Points, in no order, along strands that fork, close into loops and pass close to each other.
Points whose rows are less than 74.5 apart are linked; no others are. Some points are linked to none.
Zavev: [ -9  15 -26   1  -1  39  26 -35 -13 -45  35 -28  -2   6   2  20 -12  -5
 -35 -15]
reti: [ 39  13 -26   6 -15  12   2   1  11 -14   4  -4 -27  15  -4  12   0 -27
  17  11]
vef: [-22 -17  10 -16  13  16  -3 -23   2 -47  33  15 -26  32  16   6   8   8
 -23  26]
vipag: [  7 -17  -3  25 -20  -2 -31   9   1  15 -36 -10  26   8   6  17  35  25
 -15  42]
koz: [ -6 -10  -7 -28 -22  38  16 -23   4 -29   2  10   7 -20  15  26 -16  -5
 -45 -18]
Pobi: [ 10  30 -65  13 -16  15  17  17  10  -2 -16 -34  13  -9   7  10 -21 -10
  20  -8]
rovi: [  3  -1 -18   4 -10 -25 -29  27  11  -5  23  28   1  -2 -29  17  34  -4
  32  15]
Tir: [ 11 -12 -21  44   6  20  19 -10   2  13 -16 -28 -61  30 -23   6  15 -19
   5  18]
galer: [  0  12  -2  25   0  -7  12   7  31  24 -11 -23  10 -39 -16  13   6  18
  10 -31]
Zire: [ 59  42  42  -2 -15  24  24 -15 -37   9 -24   8   1 -19 -11 -33 -50 -16
  23 -14]
kamez: [ 31  22   8   0 -34  -4 -10 -27  -4 -14  27 -15  30 -17  13 -21 -17 -25
   0 -42]
Sopu: [-10 -23  41  28  38 -33 -12  15   6  13  21  16  36   5   4  -8   3  37
  15  23]
kas: [-13 -14  47   6  30 -18  14  34  12  43 -15  17   2 -34 -35  10  10  21
  -2   4]
Beset: [ 15  14  17  21 -22  -6   3 -10  21  25 -40 -29  -8 -29 -20  24  24  17
 -15  -7]
gazug: [ -1  -3  43   1   8  -3  34  -2  18  16   5   8  12 -38  -9  18 -16  12
 -22 -29]
pegig: [ 15  26  46 -17 -13  18  26 -23  -8  -2  -7   0  12 -45 -10   4 -23   5
 -30 -29]
suma: [ 29  17  -4   6  -2  30  28   4   1   5 -30 -10 -16  -9   5 -20 -38  -7
  19   9]
Tozaf: [ 37  -1  59 -30 -15  -7   2  -4  16  27 -22  12  27 -19  19  17 -14   8
 -34 -19]
fepa: [  8  21 -46 -12  19 -23   4   6   1  -8  38 -20  13  25  32 -30 -24 -34
  31 -41]
Gili: [ 14  36  14  -4   0 -20  -8  -8   9 -10   6 -13  38 -40   3 -24 -21  27
  28 -50]
veve: [  7  16  18  16  19  -4   9   1  18 -12   1 -16  40 -16  18  -1 -25  49
  13   1]
Bepa: [-68 -25  -4 -14  -6  -9 -20 -18   7 -34  29  34  -2   9  25  14  -4  32
 -10  16]
foge: [  2 -35  30   3   2  -1 -28   6 -23  -2 -16  29  27  25  -1  23  25  30
 -31  72]
kamu: [  6   5  50 -40  -2  10  -2  -9   2  -5 -57   0 -29  -1  14 -12 -16  10
 -41  30]
Gifal: [ -6  25  39 -16  -5   8  -1 -20   9 -27 -22 -15   0 -20  11  -5  -6  52
 -14  13]
labe: [ -5 -10 -44   8  -2 -17 -33  23  -6 -18  39  11  24  43  11  16  25  -5
  20  42]
Pamob: [ 14   1  -6  26  -8 -28 -24  11  27   0  14 -12  34  -2   7  16   2  13
  13  -4]
von: [-30 -37  -1  35  28  -7   6  21 -29  38  17  19   6  12 -32 -24  38  -2
   3  36]
dek: [ 27  24  16  -2   0   9  27 -16  -2   1  11   0 -19 -17 -20 -26 -21 -30
  13 -34]
refir: [-50 -31 -48   4  -8  -4 -19  23 -45  -4  44  48  39   5  -1  16  25  20
   2  35]
bez: [ -8  -8   6   2  29  27  17   4   6 -28  19   3 -10  20   5  -2  -9   5
  -4  36]
zizan: [-29  14  -7 -29 -12 -18 -13  -7  21 -23   6  -1  18 -18  37 -32 -25  10
  19 -24]
Zoguf: [ 15 -23  39  11  -3 -29  -7  12  21  33 -13   6  13  -7  -4  18  16  -5
 -19   9]
fanin: [ 32   7  18 -28 -16   7 -18 -15  13 -19 -24   8 -31  11  11 -17   3 -20
  -6  19]
Doda: [ 10   0  44 -38 -13   1  -2 -33  -1 -16  -6  11 -19   6  14 -31 -14 -31
 -33  -5]
lutug: [  9   8 -11  14  16  -3  11   0   9  10  -8 -32   7   6  18 -48 -26 -24
  28 -28]
tas: [ 62  33  30  -4 -29  29  11 -35 -38 -16  -6  -4 -12   3 -13 -24 -26 -41
   8 -11]
nekig: [-11  39 -49 -32 -22 -38 -12 -10  -9 -36  64 -15   3   8  10   6 -10 -20
  25 -44]
gam: [ 55   4 -17  -2 -27  34  -3 -16   1 -32 -34 -11 -24   6  -9  26  -5 -16
 -13  16]
Losi: [-47   0 -63   1  10 -25 -17  14 -22  -9  72  -3  -6  52  12  34  47  -7
   7  -7]
fisu: [ -1 -34  18  14  -1   1   0  28 -19  48 -26  34  -8  -7 -39  21  39 -11
 -19  38]
mavu: [ 33  33   3 -12 -35  19   2  -7  10  -5 -28 -13  21 -27  13  10  -8   4
  -7 -18]
Geni: [ 12  -5  38  -5   4 -14 -13  13  12  21 -46  11 -34   8 -13 -10  11  -4
   4  36]
Popif: [-20 -22  71 -26  10 -24  -8  13  -6  39 -35  20   3   4   1  33   4  33
 -57  23]
zupif: [ 48   1 -14  15  20  -2  15  32  19  11  -3   7  14  -1  -3  -4 -29 -17
  50  -3]
vokig: [-23   2 -73   9  14 -17  -8  47  -9  22  18  -5   3  27  -2  -2  25 -26
  40   5]
rore: [ 65  27  61   3   2   3  29   3  -8  57 -57 -15  -6 -11   0   5 -44  20
  -3  -5]
Nadif: [-21  -4 -23   1  -4  23   4  15  17  -5 -33  -5   8 -13  13   8   1  19
  -8  24]
pume: [ -8   2 -15 -12 -12 -10   7 -20   9 -22  60   9   6  16  13   5  -8 -28
  -4 -40]
veg: [ -4 -10 -25  20  35 -20  -3   8  16   8  27 -21  17  28  26 -34 -15 -17
  29 -19]
fom: [ 21  27  37 -13 -12  15  12 -18 -10  24 -24  -5  46 -42  11 -20 -33  -2
  -7 -53]
fur: [ 55  33  55 -15   1  -8  12 -12 -12   3  -1  12   5 -28 -18 -26 -31 -15
  13 -34]
Gura: [-60 -32 -37   5  18  12  -8 -15 -13 -22  46  -1 -16  43  15  23  31   6
 -22   6]
Gapur: [ 12  -4  16 -25   1  10  16  14  18 -13   4  33  21 -11  13  13 -24   3
  -4  14]
sufaz: [-36  -9   8  13 -12 -12  -8 -28  20 -11   2 -23  -7  -9   4   9  18  25
 -28  -2]
Nok: [ 17  52 -47 -14   5 -21   4  -4 -13 -17  57 -28  -8  27   3  -5  -8 -41
  42 -44]
geser: [-27   9 -49 -18  -2 -21  -2  30  11 -23  41  20  33  -8  20  29 -25   3
  24  -7]
Rivu: [-31   0 -16 -24  -6  32  -4  -2  15 -33 -35   4 -17 -22  -7  21  16  32
 -23  17]
rezu: [ 20   3  -2 -12   0 -29 -25  15  26  -8   1  14  18   2  19 -34 -10 -14
  44 -16]
Nom: [ 23  41 -42  19 -34  21  21  -9  -4   1 -21 -39 -13 -20 -10  -3 -18 -16
  15 -32]
kuga: [-10  23 -65 -11  16 -17  12  23  -2 -19  57 -12  21  23  11  34 -15  -6
  26  -2]
mimeb: [-22  -2  40 -33  -6  -5 -12   7  24  13 -33  18  23 -18  33  -5  -6  38
 -11   4]
dig: [  6  -4 -46   4 -26   2 -12  31  22  19 -36   2   3  -1  12   4  10 -26
  14   9]
laget: [ -6  -5  20   4 -19 -12  -7 -34  11  -9  19  -1  46  -6  48   7 -30  29
 -15 -27]
toki: [  6  36 -16 -10 -38  32   8 -40 -36 -13  18 -25 -18  -9 -14 -25   3 -53
  -2 -44]
mogi: [ -1 -16  12   8   6 -27  -3  -6  17   6  18   0  61 -24  29   0 -36  19
   2 -59]
budi: [  0  -2  69 -15   5 -45 -13 -26  10  25  -4   1  31 -24  26 -13 -26  36
 -12 -53]
Fedob: [ -8   0  52  15  31 -22  -9  23   8  46 -46  -9  10  -4   0 -14   7  47
   6  26]
Sobob: [-18 -27 -30  28 -12  -1 -20  32 -31  33 -15  26  40 -12 -19   4  50  10
  -2  31]
lil: [ 48  30  73 -16   9 -13  10  -4  -4  37 -42 -17  24  -9  20 -22 -39  22
 -10 -25]
pavik: [-30 -46  -1  31  33 -39 -13   6  11  16  37  20  49  -3  16   9 -16  26
  18 -28]
Nozo: [-14  -9  62  -3  31  -8   5  28 -15  47 -48   2  -1   2 -10   8   1  44
 -39  49]
lalob: [  2   5  35   4  -9   4  13 -54  -6 -18  21 -27 -27   1  -6 -13   3 -16
 -38 -24]
toma: [-42 -23 -40   5  11   5   2  20  -7 -16  59  32  26  15   7  35  -2  16
   3  25]
Nin: [ -9 -11 -14  29   0  -4  -2  39   2  37 -15  18  35 -32 -23  21  25  24
  10  13]
bapav: [-19 -33 -39  22  18 -23 -18  37 -25  23  34  26  49  18   5 -18  17  -7
  26  17]
gogun: [ 37  46 -11   5   7  10  23  -5  -9 -24  23 -16  29 -15  -1 -11 -45   1
  26 -14]
mig: [ 11   4 -46   3  21 -13  11  44  17   3  18  11  17  -5 -11   5 -15 -18
  49 -19]
Reval: [-37 -40  36  -2  19  -7   7 -23   4 -15  39  20 -23  19   4  11   7   9
 -31  16]
datot: [ -4 -29  38   7  -4  -8  10  -7  12  12   7  14  14 -12   2  40   0   9
 -43   3]
tuze: [-13 -22   4  11  15 -12 -13  16  11  12   1  10  -3  14   5 -21  18 -10
   9  22]
buzu: [ 17  38 -40 -12  27  -6  15   7 -15 -11  21 -23   2   5   4 -50 -38 -34
  53 -56]
gog: [-37  -1  -1  -1  -7  -2  -3 -44  11 -26  26 -28 -37  -2   2 -12  23  -1
 -25 -18]
Sumun: [ -6 -29 -48   9   7  16 -26   5 -28 -11   3   0 -17  61  -7   1  58 -14
   2  46]
moki: [-23 -23  -3   9   9 -14 -30   1 -12  -9  26  18 -31  25 -27  -3  59   4
   6  37]
led: [ 23 -27  31   1  13  19   7  14  -3  15 -35  14  -3  14  -1  29  -3  -2
 -47  50]
Gume: [-28  31 -10 -22 -21 -20  -8 -33 -14 -40  60   2  21 -28  12  -5 -33  13
  12 -55]
Gutu: [ 13  -7  26 -34 -24  20 -10 -28   0 -27 -44  -2 -33 -18 -13  19  11  -6
 -56  -4]
bos: [  5 -21 -21  40  11  27  16  29  -3  32 -40  -1   1  16  -2  -4  -1   5
  19  50]
Ravo: [ -1   9  -9 -14  -7   9  -3  11  19 -11 -15  14 -62  -7 -39   3  28 -17
  22   9]
bafe: [ 51  20  49   6 -11  18  25 -25 -20  12 -51 -23 -35  -4 -15  17 -25   0
 -36   9]
vem: [ 39  39 -41   8 -20  -4   6  -4  -1 -17  30 -26   3  12  -9   9 -10 -32
  26 -22]
tep: [ 10 -14  24  12   6  -1 -17  -5   2 -30   4  11   8  18   1  29  14  28
 -24  52]
pegap: [ 14  16  35   4 -34  -5  -3 -48  -6  -2  12 -23  40 -24  22  -1 -18   7
 -30 -38]
Zuruf: [ 68  23  22   6 -35  24  -4 -35 -16 -18 -17 -22   8   2  11  -5 -19 -14
 -19   6]
zibi: [ 23  38 -12 -24 -32  36  12 -11 -15 -30  -8   7   0 -27  -1  -3 -21 -17
  -4 -14]
mekik: [ -9  16 -52  -1  17   8  15  47  11 -15  17  14   2  -2 -18  22  -1   0
  36  17]
geko: [ 19   5 -10 -13 -35  21   1 -40  -5 -17  -6 -21 -24   7  10 -17   4 -48
 -23 -23]
Fiz: [ 13   7  36   3  -8 -15 -21 -32  12 -46  26  -4  -6   7   9  15   9  27
 -14  18]
mupa: [  5  -5   9 -14 -28  -3  -3 -10  22  -8   0   9 -17 -20 -18  21  19 -19
 -17 -11]
Nos: [ 24   6 -22 -20  -2  43   2 -27  -7 -59 -11 -18 -32  14 -15  22  -1  -9
 -25   5]
dip: [ 37   0  46   6  10 -14  14  25   9  74 -71 -13  -1 -12   5   6 -20  23
   9  -2]
zam: [-10 -22 -25  46  22  26   0  13 -27   6   3  -1  -3  17 -32  16  41  14
  -7  55]
gat: [-10  43 -28 -34 -31 -10  -3 -10  -9 -35  42  -1   9 -29  -5  -1 -14 -20
  10 -49]
vabib: [ 40   1   4  17  -8  25  25  17  -3  18 -60   0 -49   1  -2   4 -29   7
  33  32]
lipu: [ 21  35 -37 -27 -16  27   8 -18 -20 -37  35 -18 -25  39  14  -9  -4 -48
   2 -23]
vumul: [ 12 -26 -17  33   8  32   5  26 -33  21 -46  14  -5   5 -35  18  27  16
   0  64]
zefan: [-18  15 -55  -7  12  25  23 -16  -7 -34  39 -39 -17  35  23  10  -2 -11
 -17  -4]
Nuga: [-42  -5 -48  25   9 -34 -17  16  15   5  27 -24  27   2  10   2   6   7
  24 -14]
geg: [ 26 -12  -2   8  25 -11   9  22  16  14  21  14 -27  31  -6 -24   2 -39
  38  -5]
Kuv: [ -6  15   2  14  -8   1  15 -40  -1 -40  52 -17  14  -8  10  16 -15  18
 -22 -21]
Vesi: [ 16  32  39 -14 -13  -8 -11 -37  -1 -46  24  -5  -9  -7  -3 -22 -12   9
  -1  -8]
lige: [ 36  45 -36  -6  -8  43  29 -17 -43 -17  26 -24  -4  27  11 -23 -30 -49
  23 -24]
Leluk: [-15 -20 -56 -14 -20  15 -25  -6   5 -33  -6 -11  -4  11  13  34  22  -9
 -29   8]
delev: [-28 -28  31  12   9 -17 -24   8 -36  17   0  40  38  -3 -11   7  30  55
 -21  52]
laso: [-27 -25 -41   7  -6  -2 -10  19 -67   9  30  44  29   8 -25 -20  53  15
   3  44]
gise: [ 52   4   4  11   9  -9  18  17  17  12  -7  18 -36   7 -20 -16 -25 -27
  53  -6]
bina: [-16 -30 -41   2 -11   7 -31  19 -22 -12  16  26  24  19   0  21  31   8
  -8  49]
kur: [-39 -19 -15 -11   1 -30 -16  -5  15 -12  62  31   2  17  17   6  -2  -7
  17 -24]
Sakir: [-16 -28 -24  14  37 -35 -20  24   9   8  46  17  28  32  11 -15   6 -13
  39  -9]
sorup: [-43 -38  10  12 -19 -37 -42   4 -23  30   3  31  16   3 -10 -18  51  15
 -12  27]
tagob: [  8   4  55  -3  10 -33  -1 -26   7   0  22   0  13 -21   2 -29 -19   4
  -3 -42]
Luv: [-26 -15  14  -3  18  -6  19 -11  18   8   4 -12  -1   0  25 -47 -16 -21
  -5 -31]
Tusu: [-12  18 -71 -46 -10   0  -4  17  -2 -26  39   7 -14  35  19  26  11 -41
   9 -11]
Namor: [-34 -35  10  -7  13 -21  -7   3  23  15  10  12  23  -4  32 -23 -15  -3
   4 -27]
mon: [-65 -42  -2  19   8 -13  -3   2   0  13  36  23   8   4   2   6  22  15
 -12   8]
fivel: [ 26  38  40  -2 -14  21  20 -27 -12   9 -41 -26 -20 -31 -18 -13 -15   6
 -17 -15]
seduz: [ 38  51  -2   1 -19  19  -5 -36 -17 -50  16 -27 -10   2  -9 -21 -12  -3
  15   1]
bog: [ -7   9   1 -20  17 -19  -5 -13  12 -26  43  -2 -15  27  15 -49  -4 -17
  30 -20]
Tad: [-55 -34  14  -2  -4 -28 -21  -5  18   9   3  31  37  -9  40   3 -14  39
   1 -12]
sipi: [ 38   2  26  -4 -21  10  10   3  17  19 -41   1  12 -13  19   5 -14  -7
 -15  -1]
vadig: [-20  -9   1 -22  11  10   3  25   8  -8   1  36 -33  -9 -25   9  19  -3
  10  29]
rovol: [-22  -6 -37  -3 -34  -3 -21 -13  14 -28   5 -12  27  -1  34  21   4  11
 -20  -2]
Fetu: [-15  -9 -31 -14   8  21 -12 -19  -2 -66  37  -4 -15  32   0  36  11  19
 -14  22]
lisal: [ 11   2  48 -32 -10  28  17 -30 -11  -4 -40  -6  -2 -11  16  -1 -29   8
 -64   2]
fek: [-36   2 -35  33  19  -8   5  19  20  16  -1 -32   4  -3  -1 -23   9   4
  26  -3]
migoz: [-59 -32 -17  12   5  -4 -25 -14 -24 -12  31  21 -11  21 -15  16  46  23
 -13  26]
tovat: [-18 -29 -27   9 -23  -3  -9  16  15  18   8  13  23 -16  -4  37  27 -11
 -20  -6]
Ludo: [-24 -25  40  -4  -6 -32 -19  -1  12  41 -12  26  51 -15  32  31  -2  58
 -15 -14]
Fov: [ 37  -7  15   2 -17  28  15 -21 -14  12 -73 -24 -63   1 -14   1 -21 -12
 -22  13]
Fugis: [ 14 -15  52  -1   4 -22  -9  26 -10  38 -30  27 -15  -9 -39  37  29   6
 -42  36]
sesu: [ -1  -9  38   9 -12 -38 -29  -8  26  13   4   1  23  -7  14   3  12  27
   0 -12]
rinus: [ 14 -28  19   1   1  15  16   6  10  18 -26   5  -9  11  12  -2 -10 -29
 -26  21]
dabo: [ 25  29  36  -3  -2 -31 -13  -5  25  24 -32 -20  22 -35   3 -12   0  33
  17 -47]
busa: [  2  19 -24 -28  -7 -10 -13  17  18 -35  38  24 -25  10 -16  14  17 -15
  30   5]
vuk: [-28 -24   1   5 -13  14  17  -8  14  -2  15   8  31 -19  22  32 -17   9
 -38 -12]
diti: [  3  16 -23  14  31  24  33  13   5 -17  12 -18 -15  22   8 -18 -24   1
  35  24]
zor: [-22   1  43  -4  16   9  27 -19   7   8 -18 -25  -1 -14  17 -38 -26   2
 -27 -12]
zili: [-20  -4 -66  -8   0  22  -5  -4   2 -18   1 -29 -20  36  16   7  22 -23
 -12  10]
Kosu: [ 37  43  11  14   7  15  25   0   1  -2 -23 -25  20 -23   7 -28 -42  17
  31 -12]
badom: [ 12   4 -44   3  -4  28   5   9   3 -16 -31  -8 -66   4 -31  14  12  -3
  31  24]
tiku: [-35  -5 -15 -19  12 -18  -2  26  21 -10  28  29  21 -30  -1  12 -14  17
  27 -26]
mog: [ -3  39 -79 -19 -17   9  20  11  -9 -23  15 -28   8  -2  10  26 -21 -26
   1 -11]
dumif: [ -8   1  15   6  38 -28  -6  23  27  -2  14  11  -4 -16 -24 -21  -2  10
  45 -10]
Pono: [ 11 -34 -19  -7   4  32  -8   0   1 -11 -41   2 -40  23 -23  19  22 -15
 -19  33]
Gedus: [-13   3  39 -33 -23   3  -1 -34   5 -34  19  25   7 -18  22  15 -21  32
 -32 -12]
tega: [-27  13 -47 -11  22  11  17  18   2 -32  52  10  -3  15  -5  36   3   5
   9  17]
zim: [ -2  19 -15  21  -5 -21   2 -11  15 -18  38 -28  23 -15   4   7  -8   8
   7 -37]
piv: [  3  -8  -2  27  37  18  43  15   9  20  -2  -7 -24   8 -15 -10 -11  -9
  19  11]
rotod: [-17  27 -43 -29  -3 -28 -13  18  24 -15  20   2 -10  -6   3 -23   0 -22
  46 -34]
Laz: [  7 -18 -45  41  16 -14 -11  34   1  33   8  -4   9  31  -7 -16  20 -28
  43  14]
kazev: [ 19  -5  17  19  21  10  31   0   5  20  -9  -9 -63   9 -34   2  -3 -21
   2  13]
Degep: [  4 -29  23  32  24 -16  -2  38 -25  47  -3  35  24  -2 -37  -4  27   4
   7  33]
Nimiv: [ -4 -19  71 -29  21 -45 -26   8  11  58 -26  14  39  -7  27  10  -8  45
 -17 -18]
kasup: [ 14 -14  35   0 -13 -20 -28  13   6  44 -40  10  32   1   9  23  33  31
 -26  29]
Rere: [ -6 -15  43   1  12   1  18 -29   5 -12  12  -5 -35   8 -12   7   0  -9
 -50   5]
Supid: [-18 -32  12 -26   2  21 -22  -7  -3 -34 -39  21 -12   1 -12  35  22  28
 -44  34]
golol: [ -3  33  -9 -17  -2  24  29 -16  -2 -23  10 -10 -49  -9 -16 -27  -5 -21
  13 -22]
Bip: [ -3 -33 -34   7  -6  21 -32  14 -32   1 -40  15 -17  28 -16 -13  52  -7
   1  56]
Mek: [ -9 -35  41   4 -13 -37 -37  20 -17  52 -30  33  23   4  -5 -10  37   8
 -18  32]
kiram: [ -9 -49  -6   2 -16   9 -24   7 -10  -3  -5  35  34  13  17  30  20   8
 -34  40]
Poz: [-42 -25 -26 -29  16  29   0  15  -8 -17  14  33 -28  21  -4   6  28  -8
  -7  32]
suneb: [ -8 -12  42  33  21  -9  12   3   5  31 -26 -19 -26  -4 -32  12  16  11
 -33  25]
disu: [ 22   6  60  -8  25 -22  14   6  11  27 -22   7 -14  -9  -2 -22 -25  -4
   1  -8]
rig: [-59   7 -63  -1   2 -12  -3   1   5 -12  29 -30   8  10  31   0  -5  -1
   3  -9]
Lazof: [  5  35  22 -17  -7  28  13 -24 -16 -17 -20 -12  10 -14  19 -58 -38 -11
   7 -16]
Remat: [-19 -26 -11  16  -8   7 -20  18 -54  27 -39  24  15 -12 -32  -7  58  32
 -25  56]
fepok: [ 19  30   8  -9 -16  41  23 -44 -33 -17  -1 -22 -54  -7 -32 -22  -3 -32
  -9 -21]
fopa: [ 29  14   4   0   9 -39 -30  -5  13 -13  12  -5  30 -20   9 -34 -23 -10
  40 -58]
punus: [ 16  34 -40 -36 -19  33   4 -10  -9 -59   6  -7 -10   1   3  11 -23 -10
  -6   5]
tazaz: [-32  19  19 -30 -25   8  13 -32  -8 -27  36  18  13 -37  10  -3 -34  10
 -16 -46]
goges: [ -2  41 -11  15  -5  -8   6 -34  -5 -16  30 -44  -5 -15 -15 -27   3  -8
  10 -41]
lurek: [-14   3 -69   7  11  28 -11  12 -11 -22 -11 -23 -40  43 -11  14  37  -6
  14  37]
rofo: [-54 -34 -25   0  15 -12   0  23  -3  22  37  26   0   2 -15  -1  31 -19
  12  -8]
Minem: [-13 -17 -48  17   7  47  19  18   4  10 -33  -9 -12   5   0  14   0  -9
  -6  32]
nesa: [-36 -34 -19   5 -36 -25 -34   3  11  -6  26  34  30  -5  14  38  17  15
 -10  -3]
delef: [ -9 -19  39   5  35 -38 -11  28  19  38 -12  20  32 -36 -14   7   8  31
  15 -33]
tarap: [-29  19 -53  -8 -25 -13 -22 -27   2 -39  38 -40   6  12  26  11  -2   0
  -7 -15]
mufod: [ 26   9 -30 -10   3  11  18   3   6   3  20   1 -33  38  10 -27  -6 -57
  34 -24]
pitid: [ -9  -3  26  -7 -18 -27  -4 -34  13  -5  40   9  -6 -13   6  -6   0 -21
 -13 -51]
pofis: [ 64  24   4  27  -6  -1  22   5  -6  13 -17 -15 -21 -15 -23 -17 -35  -6
  54 -28]
goni: [-31 -16 -32  43  28   2   5  15 -13  15  34  -8  -5  24 -23   0  41   4
  12  25]
Kanaf: [-35 -29  34 -21 -18 -19 -29 -13  13  -4 -21  19  -1  -3  30   4  13  29
 -30  22]
tev: [ -6 -29  45 -32   1  -5 -27 -15   2 -17 -38  14 -20  12  13  10  12  15
 -47  43]
sodez: [ 11  45  48   0 -18  19  -1 -29 -51  11  -7 -15  39 -35 -10 -42 -24 -15
   5 -44]
dad: [-35 -42  11  31  19 -39 -24  15 -12  28  16  24  59  -2  12 -12  12  35
  21   3]
Beza: [ 39  10  12  22   1  28  38 -28  -7 -13  14 -23 -15   7  -9   9 -17 -28
 -19  -1]
Pase: [  6  23  -3 -17  -2  10  12 -28 -13 -22  53 -10  -8  22  13 -32 -13 -35
   5 -35]
tol: [-28 -33 -32  17  25 -12  -6  43   9  28  -3  18  42  -4  18 -24  -2   3
  28   4]
papof: [ 57  38 -19  11 -14  32  30 -10 -32 -13   4 -18 -35  18  -3 -24 -40 -32
  51 -14]
kudoz: [ -4 -26  -4  27  48  -9  13  32  20  39 -17  -2  22  -8   1 -27 -18  -2
  31 -13]
Lomuf: [-48   2 -42 -11  18 -29  -3   8   0  -9  81   8  -8  37  15  25  15 -13
  19 -39]
pavad: [ 23  45 -13  -4 -31  13  -2 -22 -34 -13  18 -23  20 -12  -8 -31 -24 -44
  22 -48]
Vov: [-45 -21 -24 -11   5  12  17 -20   8 -26  52   8 -28   7  -3  32  18  -4
 -24 -14]
Fizuv: [ 20  28  30  -3  10  14  19 -20 -11 -30  29  -5  38  -5  13 -24 -47  13
   4 -15]
dofog: [ 10 -15  17  13  -9  -8 -30  13 -15  17 -56  12 -37  12 -37   3  47   3
  -5  54]
pulo: [  9   9  76 -32  -3 -15   0  -5   7  34 -33   1   6 -17  11  36  -7  42
 -47  -1]
volu: [ 22  -7  27 -13 -17  10  -5 -15   6  13 -77 -18 -43  -9 -20  22  10   5
 -48  12]
sepib: [ 13  22  31 -28   1  30  26   1   1  15 -48   4 -11 -24  12 -41 -42 -10
   6  -4]
git: [-36 -58 -16 -15  18  29 -15   0 -34 -12  -8  29 -19  29 -19   3  43  -6
 -35  51]
Nekeb: [ 21  33  34   1 -15   4  15  -1  12  38 -70 -29 -33 -31 -13 -13  -9  21
  10 -14]
nam: [ 18   2  14  21   9  -8   2  20  24  43 -63 -17   9 -13  15 -23 -14  13
  29  -2]
gifa: [ 10  -5 -46  44   4   6   0  22  -2  20 -16 -18 -36  32 -13  -5  20 -15
  44  31]
fak: [-14  11 -12  -3   8  17  11 -18  12 -21  20 -24 -47  21 -14  -4  21 -19
  -4  -4]
filuk: [  7  23 -57 -10  -9  47  21  -2  -6 -22 -23 -25 -50   4  -8   3 -11 -13
  14  -1]
rivo: [-21 -19  52  13  30 -33 -19  19 -15  44 -15  21  40  -1  -3  -7  14  57
   3  31]
Dovok: [  5   2  64 -18   6 -47 -14  -2  22  42 -29  -4   7 -37  -3  -7  -2  23
 -10 -46]
milaf: [-13  -3 -11   5  26 -22   5 -16  -1  -4  35 -14  49 -21  21 -28 -42  -4
  10 -71]
nidif: [ -8   1 -54 -25  -5   2 -14  25   9 -12  26  23 -37  32  -7  17  37 -35
  22   0]
Siko: [-17   7 -35  28  25  -1   2  -1   8  -5  37 -28 -34  39  -9  -4  34  -6
  18   6]
gedan: [ 16   5 -12  18 -17  -6  -8  20  23  30 -46 -10 -25  -7  -5 -16   0 -10
  36  -3]
kiso: [-22 -19  15  33  21   6  11  12 -10  12  -5  -4  -4  -9 -41  23  34  26
 -18  45]
boru: [ 40  26  25   8  28   1  11  -6 -12   6 -14 -17  26 -23   2 -56 -47  -3
  35 -51]
bavu: [-46 -13 -80 -13   8   2 -19  28 -36  -8  35   8  -1  55  19  18  48 -15
  -2  20]
Ler: [-19 -25  27  -9   6  -7 -26  11  -7 -12  -1  40 -26   6 -30   6  39  14
  -8  50]
zabeg: [ 33  -5  10  31 -20  -5 -23   0  14  10 -35 -19 -10  -1 -21  33  36  15
  -9  33]
beru: [ 20  19   8   4  10  11  26  -9  14 -15  39   1  -8 -15 -22  13 -13 -14
   1 -14]
ripo: [ -4  26 -32  -6 -25   4 -18  -3  22 -23 -17 -23  -1   7  26 -20  -3  -9
  12   2]
Megod: [ 38 -10  55   5   8  -5   3   5  -4  35 -58 -11 -18  24   3  19 -18   7
 -44  44]
niti: [ 41  -8  28   8  39 -15  15   3  10  15   5  -1  33  -9  14 -28 -43 -14
  15 -36]
Pumaf: [ 53  45   0  12 -46  17   7 -10  -5  14 -31 -25   4 -35 -15  -1 -21  -8
  18 -33]
peg: [ -8  19  28 -38 -17  -2  -5 -24   7 -18 -14   0  -4 -22  30 -49 -14  -2
  -3 -18]
Mosa: [  3 -11  -4  30  10  14  26  28  18  37 -29  -3   8 -31 -22  23   4   5
  10   1]
goge: [ 55  32  76  -6   3  -9  17  -2  -8  28 -35  -9 -14  -5 -14  23 -28  10
 -44  -3]
gubif: [-14  -9  16  -4  -4  17   6 -30  11  -7 -31 -29  -8   7  33 -27 -10   1
 -36  13]
nukag: [-24 -10 -62   8  23  30  16  42 -14  -1   8  16   6  19 -18  14  17   2
  24  47]
vuf: [ 12   1  10 -15   1  50  30  -2   5  -3 -62  -4 -20 -17  -5  18 -23  11
 -25  23]
pezi: [ 33 -10  21  15  -4  -4  -2  31  -1  37 -60  19 -41   1 -20   6  -6   3
  36  38]
ziv: [ 40   2  -9   7 -41  12   4 -12   6  16 -34 -16 -29  -4   1 -11  -4 -43
  -1 -21]
gudup: [-15 -38 -22  15  -4  12   5  21  -1  24   0  20  -4  -1 -26  21  38 -22
 -17  21]
savap: [-33 -28 -32 -17 -11 -16 -20  15  12  -4  36  27  -7  27  11   9  33 -32
   3  -8]
sakoz: [-26 -10  31  -5  18 -18   2  20  26   7   9  39  28 -33  -5  18  -9  43
  10 -14]

How many points has the smallest loop of links through each point below? Write none if it is on no loop.
Siko | none
gogun | none
rig | none
zupif | none

A piece is all that can be reached along the links. How many separate loops has the piece of each point below (a circle has one, a figure eight two, a Y none), and how many tips (points with one link)?
bina | loops 0, tips 15
zam | loops 0, tips 12
lige | loops 0, tips 9
Mosa | loops 0, tips 11

Name the points in between on the shortest way along the links from the first point to the second, in order.
bos; nesa | vumul, zam, goni, von, Degep, fisu, gudup, tovat
Lomuf; Poz | kur, savap, rofo, mon, migoz, moki, Ler, vadig
Reval; ziv | Rere, lalob, gog, fak, golol, fepok, toki, geko
Zavev; Nin | Kuv, zim, Pamob, sesu, Zoguf, kasup, vipag, zabeg, Beset, galer, Mosa
refir; pulo | bina, kiram, foge, delev, rivo, Fedob, Nozo, Popif
